Points, in no order, along strands that fork, close into loops and pass close to each other.
In the rows, 128 means zero.
Points whose rows are less than 163 apart are linked; no others are. Some points are linked to none.
ser: [ 75  80 157  82 150 138 110 126 155 115 139  97 125 121 143 118 109 142
 105 144 161 148 172  73 143 189 101 112 148 128 100 163 130 166 138 100
 130  73 153 152 114 117 109 134  80]
mure: [140 140  85 125 134  63 129 173 134 119 181 150 124 108 137 147 132 106
 112 119 117  68  73 136 120  73 158 148 106 103 102 168 125 157 112 147
 113 157 119 145 147 103 129 137 179]
zas: [121 151 121 160 103 137 104  82  97  86 127 165 136 135 131 141 145 126
 143 136 133 156 158  95 146 129  75 123  93 145 169 136 122 141 133  80
 147 116 150  74 128  93 124 144 132]
nezez: [112 184  73 126 148 112 133  75 111 139 110 130 132 197 145 170 105 124
 162 147 107 142 148 128 160 125  98  91 100 109 196 113 121 127 115 153
 140 170 147 109 127  91 122 154 148]
bafav: [107 128 126 103 113  70 187 162 164 112 159 154 117 116 100 117 110 114
 132  59 104  71  94 150  98 133 148  98 171 125 115 115  79 148 121 137
  84 167 128 148 129 154 118 162 154]
Figud: [ 57  87 119 155 154 112 129  98 147 128 160  90  90 105  82 130  96 127
 115 121 183 141 129 117  95 128 138 115 130 107 146 170 120 114 149 112
 161 156 148 178 106 113  86 150 111]
regip: [173 105  96 114 128  75 127 108 143 141 151 195 133  76 146 138 143 113
 127 193  99  75  86 119 122 107 157 145 117  95  94 191 134 194  62 112
 104 121 101  96 137 129 107 185 139]
fumo: [126 168  85 143  98 145 112 119 109  99 111 134 109 121 107 148 123 159
 121  88 101 133 168 125 136  89  98 122  51 150 131 144  46 163 119  94
 190 143  96 105 157  61 121  82 179]
toz: [119 120 149 119 136 141 115 199 164 127  62 107 173 143 171 166 120 132
 109 128  76 117 111 151 120 144 156 145 125 148 134  94 159 106 132 138
  66 108 116 130 130 176 199  52  91]
zagub: [151  90 121  91 112 163 112 117 141 126  81 119 109 112 141 186 116 154
  93 129  99 141 174 148 105 135 171 109  56 124 152 126  83 106 101  88
 179 134 109 115 150  75 152  69 152]
biso: [160 135 125 121 120 109 115 161 163 108 105 112 183 100  98 127 114 133
 157  89 105 116  32 161 102 103 202 145 170 114 140 121 155  96 125 118
 104 145 107 145 130 195 157 138 142]
led: [164 194 146 109 126 147 116 123  22 112 183 158 149 174 107 114 149  77
 165  97 174 123 148 156 168 101 141 151 149 127 129  51 144  51 143 189
  88  79 142 105 129 127 153 161 207]
Fug: [127 134  54 131 104  63 127 148 112  59 150 201 100  86 160 113 159 101
  95 101 120 123 113 148 136  92 139 153 126 168 139 146 105 121 159  82
 102 131 121 131 163  80 154 114 164]
Bire: [148 130 138 160  88 138 133  72 128 133 119 132 136 105  84  99 134 153
 145 140 156 134 122 124  97 151 129 108 143  96 158 111 128 120 113 117
 146 137 113  99 113 158  88 176 125]
migal: [147 139 125 129  98 116 122 120  82  90 136 132 127 139 110 118 132 121
 141 106 156 114 119 149 116 121 121 139 101 125 172  90 123  66 171 174
 114 140 135 138 120 137 173 120 173]
gipa: [193  96 117 105 119  98 145 111 160 191 161 150 107 108 171 116 154 119
 118 201  91  96  99 132 120 149 154 120 152  95  89 151 122 179  61 138
 112 155 115 120 133 120 118 184 117]
ven: [107 116  91  99 138 168 115 105 148 138  71 141  81 130 153 147 140 113
  70 159 109 178 211 157 140 153 160 143 111 188 130 140 119 120 119  91
 172 120  91 155 143  82  94  62  96]
Gufog: [119 122 122 133  92 139 112  95 124  76 127 154  98 102 103 136 133 141
 114 118 135 141 165 119 118 126 103 119  89 158 139 155  95 138 135  71
 159 130 107 101 140  72 111 130 151]
Rik: [196  84 124  98 134  93 138 147 130 192 142 142 137 126 167 121 150 138
 106 183 116  58 120 135 134 157 162 138 154  92  73 121 108 177  73 182
  94 131  72 149 117 172 108 171 118]
Zom: [ 93 142  73 107 165 106 110 112 152 147  89 106 123 170 183 184 101 127
 128 196 117 143 177 120 151 153 136 114 106 131 177 144 160 142 118 163
 124 135 147 132  98 123 123  95 102]
zim: [136  86  69  95 146  93 133 128 147 151 107 146 109 115 200 176 134 138
  74 173 102 108 163 134 119 170 150 132 122 147 168 146 101 146  91 103
 121 115 105 142 115 117 147  81  96]
ziz: [ 88 105 157 126 142 145 132 124 129 107 159 107 145 108 113 127  96 151
 141 141 151 102 127  47 141 158  76 125 122 102 119 162 140 190 127 116
 120  57 174 119 116 124 120 145  98]
gufab: [152 156 161 142 131 145 119 175 141 157 138  97 149 126 124 139 113 113
 137 109 106 114  61 112 123  85 148 144  98  98  80 149 155 148 115 131
 139 153 156 136 157  97 147 113 148]
muka: [134  60 134 120 130 101 147 118 140 145 163 125  83  82 137 127 137 124
 105 140 112 125  84 127  95 140 137  98 119 112 147 129  93 111 101  76
 142 155 161 151 132 100 174 123 117]
veri: [149 111  86 110 103 114 115 145 119  59  69 182 175 113 163 153 115 126
 134 108 107 101 140 124 137 143 167 158 121 146 150 112 118 133 119  57
  93  62 103 110 150 137 164 104 112]
gidu: [147 127 177  77 137 163  85  96  84  90  99 138 166 158 126 175 118 123
 148 161 162 150 180 137 136 122 168 125  89 111 117 113 151  80 125 113
 121  73 114 122 122 116 125 144 145]
nog: [135 130 105 137 108  81 125 171 111  75 153 159 134 105 127 125 130 106
 124  83 124 107  78 127 115  85 152 157 102 132 112 153 115 118 139 103
 114 116 136 140 147 101 158 118 174]
reg: [145 179 139 129 118 136 118 115  47  92 164 145 138 176 105 118 132 102
 155  93 157 130 137 126 143 103 110 144 109 118 146  99 110  83 149 150
 127 110 153 130 142  88 152 136 187]
kekug: [125 125  85 136 155  51 130 159 110 141 196 134 104 135 151 142 146  95
 101 139 136  62  92 133 126  91 110 148 108 119 105 161 125 147 143 216
  94 167 119 167 114 109 129 136 166]
muzo: [201 154 150 122 133 134  80 165 102 138 114 137 167 147 148 128 176  98
 136 147 127 133  89 159 141  89 174 181 141 110  89 124 186  83 123 152
  99 115 100 137 138 149 147 121 152]
rinar: [145 165 128 194 137 170 111 128 129 186 122 117 151 140 127  85 188 108
 140 139 132 184  71 147 127  79 125 147 161 136 132 117 216  88 160 157
 143 165 144 115 141 163 113 136 111]
bim: [143  77 163 159 108 114 141  91  98 129 177 115 148  99  77 102 122 143
 158 127 161 107  81 106  91 132 128 123 127  63 151 111 107  99 134 127
 143 119 160 134 106 149 131 168 154]
Rerur: [ 90 104 133  96 160 126 120 115 137 154 177 108  83 127 166 103 152 105
  79 179 152 158 167  96 157 171 111 125 165 157  97 199 145 175 141 126
 138  96 126 167 133 104 102 132  91]
tizo: [132 140  59 155 132  92 150  84 110 154 147 126 119 154 126 129 127 144
 149 139 137 109 118 118 127 153  95  88 146  97 214 100 103 129 126 162
 147 171 170 127 118 121 114 172 135]
gezun: [130 137 132  87 148 177 123  94 137 181  77  99  87 162 152 151 131 129
 108 167 111 182 204 170 149 155 151 103  90 143 157 105 127 108 115 146
 156 137 116 151 138 100 128  70 118]
Buvev: [114 137 141 168  97 161 148  85 148 142 120 103 110 128 107  91 152 162
 132 156 178 168 145 140 120 161  91  89 167 123 189 102 147  99 140 147
 137 151 131 102  99 169 111 152  97]
sasa: [154 116 160  89 142 145 117 132  39 142 219 130 118 135 169 148 118  78
 124 134 122 101 143 112 183 129 109 139 111 123  77 133 111 147  94 136
 105  85 181 122 162  59 204 149 179]
zutol: [160 167 148 157 111 128 126 110 152 128 115 103 173 110  61 126 111 141
 172  83 120 139  50 157  85 106 165 127 155  98 166 134 110  82 116 103
 148 177 113 135 140 170 124 157 161]
Fuzem: [106 146 116 109 183 118 126 144  44  99 195 126 166 175 115 118 116  62
 173  72 179 102 118 103 174 146 122 134 201 124 126  74 139 103 141 143
  80  85 179 153 130 153 124 176 135]
Nezif: [141  56 147  78 118 126 160 181 187 125 106 137 111  78 157 164 121 149
 102 141  68  76 132 133 110 152 156 110  98 126  91 141  83 182  89  89
 103  70 113 111 136 124 173  87 121]
bavo: [116 145  67 140 141 103 124 154 134 129  84 152 115 148 209 176 138 108
 100 137  62 139 137 146 134 102 114 125  76 157 186 116 139 108 128 116
 107 162 162 116 137  96 206  58 133]
bemu: [ 73  72  87 108 139  66 137  91 132  93 161 148 101 120 101 166 105 130
 114 137 154 126 161 134 105 130 142  91 129 121 142 158 114 124 138  98
 162 163 130 162  81 118  76 152 125]
mezet: [129 148 218 175 114 166 148 151 142 170 127  85 129 123 126  78 148 130
 138  95 111 157  90 123 123 107  54 151 132 157  73 120 155 124 156 136
 133 151 156 111 135 126 157 112 111]
favol: [154 141 116 101 121 131 100 137  79 107 100 139 134 157 141 124 149 121
 127 148 145 128 150 163 137 127 149 152 107 147 162  73 136  84 157 171
  97 110 101 147 127 139 166  93 150]
vavir: [101  28  92 108 138  98 117 123 118 134 132 112  90  89 113 112 122 148
  70 150 156  99 175 140 106 161 147 135 119 135 113 120  82 118 129 128
 152 138  83 183  79 148  93  95  97]
rin: [108  40 132 102 111 117 164 173 181 116 106 126 101  52 122 156 106 175
 100 128  87  89 102 130  83 120 139 122  78 112 139 135  74 133 119  87
 118  76 137 115 118 138 195  66 127]
kopos: [124  96 152 142  99 110 167 142 182 102 120 149 127  59  77 132 110 156
 161 118 100  93  72 116  66 114 144 113 100  85 138 144 123 140 118 115
 110 121 131  96 110 161 144 145 136]
lofug: [110 138 137 112  90  56 198 162 170  57 158 186 108  83  89 127 114 130
 133  54  97  72 108 160 102  99 163 105 140 125 120 130  77 163 124 129
  78 128 114  95 128 158 117 180 203]
Kep: [ 91 140  63 133 133  89 123 201 159 124 128 146 101 133 187 152 140 111
  98 118  90 110 119 135 135  73 135 134 105 166 128 157 121 140 134 128
 104 156 149 142 145  86 170  64 134]
tobeg: [157 159 205 154 106 153 164 174 136 170 137  75 132 121 115 118 112 141
 145 103  89  96  67 110 131  97  92 148 107  97  67 133 133 158 125 165
 139 162 151 116 145 110 170  93 144]
mozud: [ 75  80 154  89 146 103 150 159 146 103 177 125 127 120 113 143 107 117
 117 104 132 106 105 102 116 127 145 101 146 124  81 147  92 155 115  87
 119 105 153 157 123 112 112 153 118]
getib: [ 96 162 187 131 136 161 162 130 134 157 143  76  80 140 155 128 109 146
 119 118 106 152 162 109 166 127  26 101  99 161  87 159 154 183 166 190
 162 152 148 107 129  84 149  83 126]
Lufim: [136 142 159 207 125 135 173  96 179 216 141  90  84  92 109  82 131 139
 147 119 110 151  69 140  91 118  94 116 134 108 140 141 123 122 106 107
 161 216 146 126 139 116 138 151 110]
gel: [135 109 168  93 137 144  82  96  98  78 113 166 158 148 123 158 153 105
 120 161 166 186 151 147 132 126 165 114 133 132 124 130 162  64 143  57
 118  98 109 124 139 128 103 161 121]
dusi: [132 170 104 131 100 118 109 114  96  74  93 191 158 155 151 140 133 110
 148 132 109 129 163 114 147 119  85 145  99 154 129 111 152 137 131 124
  99 105 130  52 124 115 146 137 156]
devok: [144  68 177 108 105 179 117 133 135 140 116  77 106  93  87 110 116 163
 106 140 156 133 154 118  95 163 129 133  93 112 105 124 104 109 135 141
 156 103 108 133 124 128 128  91 129]
radad: [177  83 101  84 126  87 123 129  81 118 134 160 110 127 163 153 119 133
  99 162 119  74 182 160 129 128 156 144  55 119 115 107  77 132 113 192
 114 104  75 135 120 112 155 113 169]
fab: [203 155 159  93 112 176 101 131  45 117 169 150 169 148 112 107 172 112
 144 136 172 133 156 171 152 119 178 146 169 137 105  51 140  58 140 174
 113  55 100 125 117 158 157 152 163]
pulin: [128 159  87 145 125 142 129 104 127 160  91 155  90 138 158 112 150 130
 114 137  73 176 189 132 149 119  80 139  85 205 110 126 114 170 131 157
 179 176 121 105 135  96 112  77 118]
big: [150  85 138 123 114  83 142 121 132 114 137 143 142 110  87 141 105 145
 135 133 127  80 106 146  93 122 153 123 104  62 136 125 129 121 125 166
 107 140 121 130 100 171 127 161 171]
tona: [146  70  80  96 151 149 117 109 129 159  88 114  87 114 179 191 114 146
  67 163 112 142 182 152 110 159 178 131  77 140 156 142  94 123  92  95
 178 118  90 150 153  71 123  48 124]
venud: [ 70   5 132  93 148  89 154 158 120  94 167 123 129 105  91 125 104 137
 100 105 125  87 145 101 120 146 127 106 130 113  93 104  72 149 139 106
 103 101 127 155  79 162 139 122 108]
koba: [110 137 164 118 157 155 116 125 161 152 105 112 145 149 152 119 129 113
 128 143 116 165 130 105 148 130 140 126 150 132  87 164 178 161 115  99
 130 138 137 132 137 120  93 143  86]
Tup: [115 190 185 178 118 129 150 119 125 100 113 134 146 148  95 146 124 144
 152  77 118 150 145 126 136 107  13 114 104 142 121 129  91 143 123 118
 126 148 126  65 129 142 125 127 159]
poziz: [ 87 116 161 138 134 162  98  78 147 101  90 132 117 143 112 154 142 105
 113 160 170 211 165 151 126 118 143 107 131 138 153 157 195  75 148  74
 137 135 124 118 131 141  91 142 100]
bebef: [105 181 145  78 168 144 131 130  66 140 143 112 150 191 176 114 112 113
 154 148 165 136 163  96 219 144 105 112 149 124 123  91 169 141 144 189
 100  58 157 125 136 103 150 144 121]
zudi: [ 68 104  71 130 157  80 125 135 115  97 145 121 121 154 141 160 111 114
 129 110 143 112 104 139 112 124 118 110 121 110 212 113 120  72 162 129
 118 165 174 167 105 135 154 127 122]
goder: [ 87  85  71 105 128  36 131 118 164  61 128 174 120  94 119 190 110 133
 120 142 132 105 143 170 106 103 180  87 129 107 138 171 129 116 138  97
 123 148 106 133  92 148  75 156 148]
saroz: [154 139  63 107 123  78 123 163 114 130 138 173  94 120 186 122 168  91
  77 114  83 122 110 165 141  82 162 148 112 162 132 142 100 116 136 106
 114 164 121 167 170  69 175  87 148]
Rem: [108 197 135 147 148 137 158 118 130 158 113 113  93 169 155 112 130 133
 149 125  78 160 167 120 166 123  34 113 112 184  99 118 127 183 149 202
 148 174 138 111 131  98 122  90 106]
falo: [ 94 143 173 121 157 189  98 114 171 120  71 103 154 152 109 151 112 123
 127 141 143 189 141 125 132 135 170 109 154 134 100 145 200 127 121 104
 134 142 101 127 127 166  72 135  87]
ruvem: [195 187 133 166 154 162  88 167 104 172 111 145 174 150 137  87 193  97
 143 117 100 164  82 163 148  68 155 193 157 162  75 114 210 109 145 150
 132 148 121 136 157 171 113 117 125]
nifum: [109 154 151  99 143 147 129 136 129 116 140 135 100 166 137 167 147 100
 104 111  96 176 147 158 140  82 133  93  82 144 132 146 120  96 137  97
 151 160 157 139 149  67 149 113 150]
zil: [150 117  59 102 159 110 106 135  69  85 116 160 216 165 129 154 103 106
 186 109 147  78 114 126 155 155 172 139 185 111 160  56 137 112 100 124
  84  71 128 115 125 192 132 167 139]
vok: [145 132  67 179 121 122 126 130 133 155  75 146 125 110 181 145 124 142
 111 112  57 151 110 116 126 108  98 150  78 161 180 109 114 137 121  94
 158 179 170 101 150 115 187  63 112]
zapa: [125 170 148 134 129 170 122 141  97 146 116 118 179 162 160 124 143 129
 151 151 147 146 127 114 183 139 100 111 161 118 138  75 188 120 143 180
  98  90 161  86 122 157 154 139 102]
muz: [102 151 122  66 139 127 130 103 138 119 150 124 146 177 118 157  94 119
 154 126 101 117 164  96 159 167 128  96 157 129 108 154  88 191  97 118
 134 116 125 131 128 107  77 179 117]
faseg: [126  35 118 115 135  97 131 140 102 113 144 123 141 100  91  94 116 152
 103 122 154  82 137 115 108 165 143 134 130 109 111 105  87 127 144 126
 126 110  94 170  83 180 116 119 108]
buf: [124 126  72 111 142 102  99 148 111  61  82 174 207 140 138 178  97  99
 173 104 121  96 103 111 150 120 163 150 135 107 166 110 151 109 121  84
  69  76 145 101 139 156 154 151 127]
dur: [124  85 142  94 126 136 139 214 147 131  92 112 142 123 177 175 112 138
  95 128  92  90 128 134 125 139 153 139  88 125 104 115 108 135 118 147
  88  88 117 142 140 130 190  55 124]
nebud: [166 127 114 164  94 184 111 140 131 155 100 101 195 106 123  98 149 170
 153 161 145 134  77 137 132 149 147 153 183 138 166  80 161 101 131 147
 137  93 116 108 103 210 158  95  96]
rebit: [137 153 136 160 117 171 119 142 138 151  91 122 196 142 143 109 164 148
 152 153 135 156  85 131 143 131 112 110 184 138 153  72 198 107 141 168
 109 116 138  67 102 202 148 134  93]
Nunut: [140 107 130  90 139 140 104 122 124 125  99 116 136 141 135 173 116 128
 116 121 110 162 137 150 125 126 174 113  87 109 157 111 114  72 126  84
 149 138 135 154 139 102 167 112 137]
dun: [101 109 131 144 147  72 136 132 101 143 237 115  79 115 138 121 162  96
  88 157 160  88 108 108 115 114  81 143 119 144  84 199 132 167 155 180
 127 134 127 170 111  88 108 147 158]
Satek: [145 154 188 176 143 183 141 144 119 199 115 103 136 117 156  65 161 143
 132 108 123 185 119  99 159 104  68 160 157 161  51 111 183 156 156 166
 162 140 155 107 147 160 108 120  76]
Gok: [165 184 146 209 119 146 139 108 142 181 123 136 167 118 122  89 167 125
 166 130 139 144  72 132 112  95 110 142 172 103 127 115 189 122 125 160
 152 158 129  67 122 176  75 162 136]
Dezod: [120 147 105 151 114 101 137  91 139  92 127 167 149 114  89 106 117 133
 171 104 141 107 103  92 115 150 109 126 160 120 158 130  95 156 105  70
 119 111 125 105 133 136  81 181 110]
zirel: [128 162 201 117 139 195 145  98 121 169 142  84  70 149 118  94 147 132
 112 135 125 186 190 132 159 141  78 107 113 145  95 148 143 136 152 174
 173 149 127 132 140  83 110 118 140]
kef: [158 162 168 163 123 148 173 129 148 209 144  76  92 118 132  92 113 146
 129 110  94 116  79 115 129 131  85 112 126 108 108 131 117 172 112 144
 157 198 158 122 152  90 141 129 112]
mari: [ 85 117 128 148 154 102 139  97 144 160 200 122  57 126 145  96 164  95
  90 177 165 151 146 120 128 143  76 122 152 159 121 209 158 145 166 154
 143 139 142 165 115  94 101 157 107]
vanez: [119 191 172 124 129 160 132  82 124 125 120 117  87 178  95 146 157 121
 122 105 121 196 181 180 149  97 103  90  86 138 161 121 116  71 137 125
 155 178 116 139 148  89 119 120 171]
pur: [123 144 185 155 159 172 134 127 150 180 134  99 147 112 156  70 127 131
 146 130 131 184 110  66 160 138  99 137 175 127  74 154 183 183 116  94
 142 114 158 111 147 144 102 148  68]
Mopem: [ 88 165 184 132 147 159 163  69 155 166 171  70 103 154 128  86  92 152
 138 128 157 186 182  89 164 164  70  75 168 125 122 197 140 169 134 151
 171 136 122 137 138 122  89 170 114]
Bet: [120 114 118 185  98 155 128 129 172 144  57 113 112  88 127 128 120 159
 117 103  88 164 120 125 112 110 108 140  83 151 167 118 105 103 127  83
 166 174 131  93 127 139 171  74 107]
Nozi: [139 163 112  89 152 134 112 126 135 123 119 142 169 179 142 145 110 104
 158 139 105 141 136 106 162 140 159 125 173 129  94 151 141 172  87  94
 126 119 127 120 146 114  80 170 106]
tabul: [143 108 136  98 124 134 107 211 172 104  77 105 177 106 109 148 105 149
 127 104  94 103  80 155 111 123 195 152 154 138 107 108 140 120 118 122
  85 106  80 162 134 200 156  87 113]
fulud: [124 142 136 196 125 165 144  96 172 205 103  61  81 111  92  94 104 155
 139 110 126 167  93 146 113 126 110 116 144 108 190 114  95  94 111  94
 170 225 132 139 136 138 146 123  99]
bug: [152 131  94 125 106  48 147 144 174  92 136 176 112  99 122  97 142 118
 118 112 115  76  87 162  99 128 150 133 172 133 134 139 138 140 128 158
  84 161  96 130 121 169  96 168 142]
ziv: [109 141 139 203 156 188 144 124 142 223 102  87  91 115 147  56 135 137
 106 111 116 219 148 116 160 110  68 164 153 174  93 128 158 151 161 163
 176 176 142 140 162 154  91 120  60]
taz: [183 108 111  80 123 104 132 144 126 153 121 146 129 145 146 139 116 139
 128 179 111  66 154 153 118 150 176 129 103 100  77 125 107 162  88 206
 114 126  76 141 110 141 113 144 151]
mufo: [119  98  93 100 100  63 147 112 170  77 132 195 118  97 108 134 114 127
 127 139 124  82 127 156 100 127 172 113 159 125 110 168 114 163 126  96
 115 139  83 126 109 145  55 174 134]
bise: [190 165 153 130 122 184  83 142  65 127 152 111 180 148 107 109 165 138
 160 160 199 135 143 124 159 115 163 169 148 115  91  89 160  93 138 173
 145  46 126 131 102 142 125 123 139]
karu: [ 84 133 122  89 177 109 129 144  39 121 178 123 148 187 164 133 120  65
 140 122 189 115 141 113 184 140 103 130 159 127 126  85 154 106 149 182
  51  73 174 141 118 133 150 157 127]
ful: [134 132 157  98  92 141 149 137 114 104 136 122 131 154 107 133  98 141
 140 105 115  97 152 116 131 155 109 102 110 114 124  98  80 142 108 147
 111 119 134 117 136 119 140 142 152]
besev: [ 89 127 191 131 150 184 149  98 176 181 140  73  60 121 121  78 116 128
 103 129 152 200 186 114 153 144  91  98 155 144 100 183 156 142 139 136
 172 147 127 134 143 111  94 138  96]
sufus: [166 105 103 134  87 143 129 138 132 115  69 146 150 111 143 121 125 163
 127 142 106  99 152 113 112 173 134 151 109 136 163  95 105 132 120 120
 113  95 110 109 125 147 164  91 110]
bir: [165 120 150 121 125 188 115 153 109 168 115  82 129 129 137  98 128 146
 115 130 136 139 121 117 132 152 136 157 120 127 110 105 121 121 126 145
 160 115 127 156 146 106 151  88 113]
vudem: [ 89 110 127 137 104 148 110  88 143  76  83 148  87 118 106 161 127 122
 103 149 157 180 185 142 110 106 140 109  97 158 134 170 146  88 146  70
 165 146  99 111 133  97  83 104 122]
meti: [134 179 169 119 126 158 125 163 111 113 145 111 165 162  91 100 124 127
 164  96 154 106 113 119 142 145 120 148 191 132  82 104 155 131 131 158
  90  96 133 132 128 158 109 147 124]
Tegif: [137  75  81 106 130 101 139 152 135 129 124 156 133  93 199 170 137 124
  92 156  70  76 131 105 130 162 128 139 109 149 127 153  81 197  86  86
  96  71 115 102 143 105 173  96 111]
Gop: [189 176 103 193 105 119 127 125 156 149 104 171 166 111 117  78 152 140
 158 135 109  94  69 120 113 116 130 149 165 104 113 121 181 160 107 155
 121 146 109  66 124 176  84 175 140]
Gugoz: [ 93 166 173 195 141 126 145 126 140 104 177 107 137 126  58  89 117 129
 144  60 194 102 102 102  76 131  99 162 175 146 119 147 110 124 166  97
 135 116 124 151 110 124  70 163 135]
nogo: [117 131 160 175 117 136 147 108 158 168 122 105 145 125 133 119 151 152
 148 167 164 145 103 131 132 144  95  81 178  93 178 102 195  96 134 150
 118 147 165  74  94 185 141 162  94]
Pizo: [103 116  73 187 128  95 132  84 113 125 144 118 100 136 109 130 128 129
 135 122 166 125 106 135  90 122 111 119 121 106 224 127 134  63 165 138
 147 179 165 151 106 129 125 149 134]
batu: [198  95 127 114 126 128  94 143  97 151 124 122 156 111 146 128 145 124
 123 160 145 114 102 125 129 119 175 171 116  86 104 126 127 111 110 117
 131  99 116 152 145 132 141 109 124]
Fas: [ 72 133 139 193 125 144 115 126 156 115 145  79 131 110  46 100  90 139
 131  92 195 131  97 114  69 122 135 161 150 127 132 155 117 109 167  98
 152 132 117 178 117 132  71 140 108]
fadu: [136 133 125 158 119 137 146 107 150 172 113  83 130 106  70 103 101 174
 160  89 119 130  52 146  91 142 152 117 162  94 186  94  80  94 112 100
 155 186 134 165 135 169 144 149 108]
Senam: [108 108 143 128  85  76 195 124 201  68 130 183  85  63  89 142 111 159
 146  92  91 100 108 152  76 109 136  81 116 106 155 136  85 135 120  88
 107 126 129  89 107 153 143 163 156]
vig: [190 144  90 162 112  87 119 135 143 139 137 185 144  75 136  87 153 122
 146 147 105  87  66 102 108 108 141 175 130 103  95 153 156 182  85 117
 117 125 105  90 143 137 109 150 136]
Ririd: [118  42 121 117  94 157 124  80 144 129 119 112  71  76  85  95 110 161
  95 138 170 126 186 115  87 187 127 130 128 133 130 131  77 125 121 100
 169 114  97 133 113 120  80 118 103]
kefav: [114 160 145  89 131 159 131  74 134 118 115 112  68 168  95 158 127 136
 126 142 133 164 217 170 122 142 122  78  91 133 154 116 101  90 126 149
 161 169 111 149 110  90 110 115 147]
fav: [ 97 129 151 122  93 100 134 179 173  65 134 159 106 114 111 129 145 127
  99 121 138 105 137 144  99  95 132 122 117 155  73 171 151 123 155 140
  87 118 106 123 109 133 117 111 155]
Nebes: [100 161 121 188  97 113 143 104 121  70 132 145 146 126  71 113 123 137
 161  85 176 101 120  94  98 141  67 149 132 134 172 133 107 134 158 103
 123 103 125 109 117 145  91 153 131]
seta: [116 174  70  99 156 114 124  93 127 167 102 128 137 195 196 191  92 118
 155 195  77 132 160 125 169 148 132 105 106 126 153 136 138 184  97 182
 132 133 140  99 132  91 141 131 125]
zoli: [131 152 148  93 122 148  92 124  78  59 100 165 177 167 125 170 108 109
 159 110 132 124 172 110 155 121 136 146  98 132 121 113 124 109 126  92
 106  65 126  92 137 104 143 134 157]
bas: [139 141  80 117 147 122 103 123  68 101 153 153 182 157 129 118 135 106
 157 122 179 112 116 120 153 139 146 137 190 106 161  76 145  97 130 131
 104  86 148 121 116 161 117 173 127]
bazum: [102 161 156  93 144 129 132  89 132 139 184  99 125 155 119 113 100 121
 147 130 128 151 170  69 157 174  95  91 166 139 106 197 114 208 124 123
 161 103 136 136 141  94  76 171 113]
vata: [ 67 148  62 125 189 108 101 114 114 132 102 116 118 185 154 162 116 119
 121 144 142 161 143 142 143 131 132 120 117 143 215 118 153  93 166 143
 127 144 162 178 120 114 131  97  97]
roz: [104  99 121 147  81 139 139 169 194 106  91 119  93  58 108 127 113 173
 120  91  96 132 101 127  87 106 130 129  81 135 147 132  84 112 138  59
 158 123 134 100 119 120 177  69 131]
romi: [124 136 109 213 134 181 112 124 134 208 109 104  99 120 137  70 175 108
 101 148 137 194 113 140 134  97 121 168 146 154 137 127 183 103 168 138
 159 160 139 153 141 140 112 107  85]
Fabo: [159  89 104 127 108 145 126 137 112 151  97 116 155 124 141 104 130 172
 130 154 148  97 121 123 126 186 133 126 152 120 177  59 114 114 132 149
 114  91 132 135 109 179 165  99  94]
Zaf: [114 172  61 157 115 125 133 111 136 128  91 150  89 125 132 141 144 140
 119  99  71 176 186 140 136  88  89 121  78 191 136 143  65 164 115 102
 194 200  97 108 154  75 114  77 146]
lifan: [153 139 172 129 120 183  87 135 106 126 137  94 170 138  73 103 126 139
 152 131 189 128 119 125 120 137 170 165 165 115  89 120 158 125 129 142
 139  94 112 151 117 171  78 135 114]
veta: [126 151 164 107 146 140 112 156 130 134 136 111 133 156 150 176 118  99
 119 112  83 136 106 132 143  77 149 110  86 117  84 155 144 144 108 115
 133 162 161 122 161  63 157 126 165]
Rivo: [ 81 102 194  92 152 127 141 133 108  88 182 112 151 146 101 126 106 104
 154  83 162 116 114 101 125 158 114 103 166 121 101 119 111 127 131  95
  94  99 172 151 124 131 119 176 120]
vogol: [180 101 146  86 126 115 100 152  90 112 116 135 104 124 148 125 162 133
  91 152 146 118 157 173 119 116 171 156  85 131 100 106 119  76 151 186
 105 111  65 167 118 144 154  90 159]
Seson: [104 133 163 101 154 113 124 165 117  90 169 127 157 150  96 105 120 104
 141  91 175  88 111 100 137 151 129 160 194 128  62 128 143 152 136 126
  80  90 133 173 115 153  77 155  98]

A fork is a point with three links, a tip a point with one. Leave the first point through the second and follow the links. Name the first fork or tip that comes.
rin; roz | ziz
big; kopos | Bire
nog; Fug | Nezif
bebef; karu | rebit
Rivo; mozud | rinar

How many points has the smallest loop of links through each point below? Write - if it is on no loop.
bas | 12
Bire | 16
gidu | 8
tobeg | 19
getib | 16
tizo | 7
ruvem | 30
ziv | -

Name the points in between on the shortest way along the links from the first point to the second, in order.
Mopem; vudem | bazum, muz, Nozi, koba, falo, poziz
zim; vavir | tona, zagub, Nunut, nifum, veta, gufab, tobeg, mezet, Satek, ziv, romi, rinar, ruvem, muzo, batu, bir, devok, Ririd
Rerur; tona | mari, dun, kekug, mure, nog, Fug, saroz, Kep, bavo, vok, Bet, roz, rin, Nezif, Tegif, zim
Gugoz; karu | Nebes, Dezod, Bire, Buvev, nogo, rebit, zapa, bebef
vig; toz | Gop, Gok, rinar, romi, ziv, Satek, mezet, tobeg, kef, Lufim, fulud, fadu, zutol, biso, tabul
buf; Senam | veri, sufus, Fabo, nebud, rebit, nogo, Buvev, Bire, bim, big, kopos
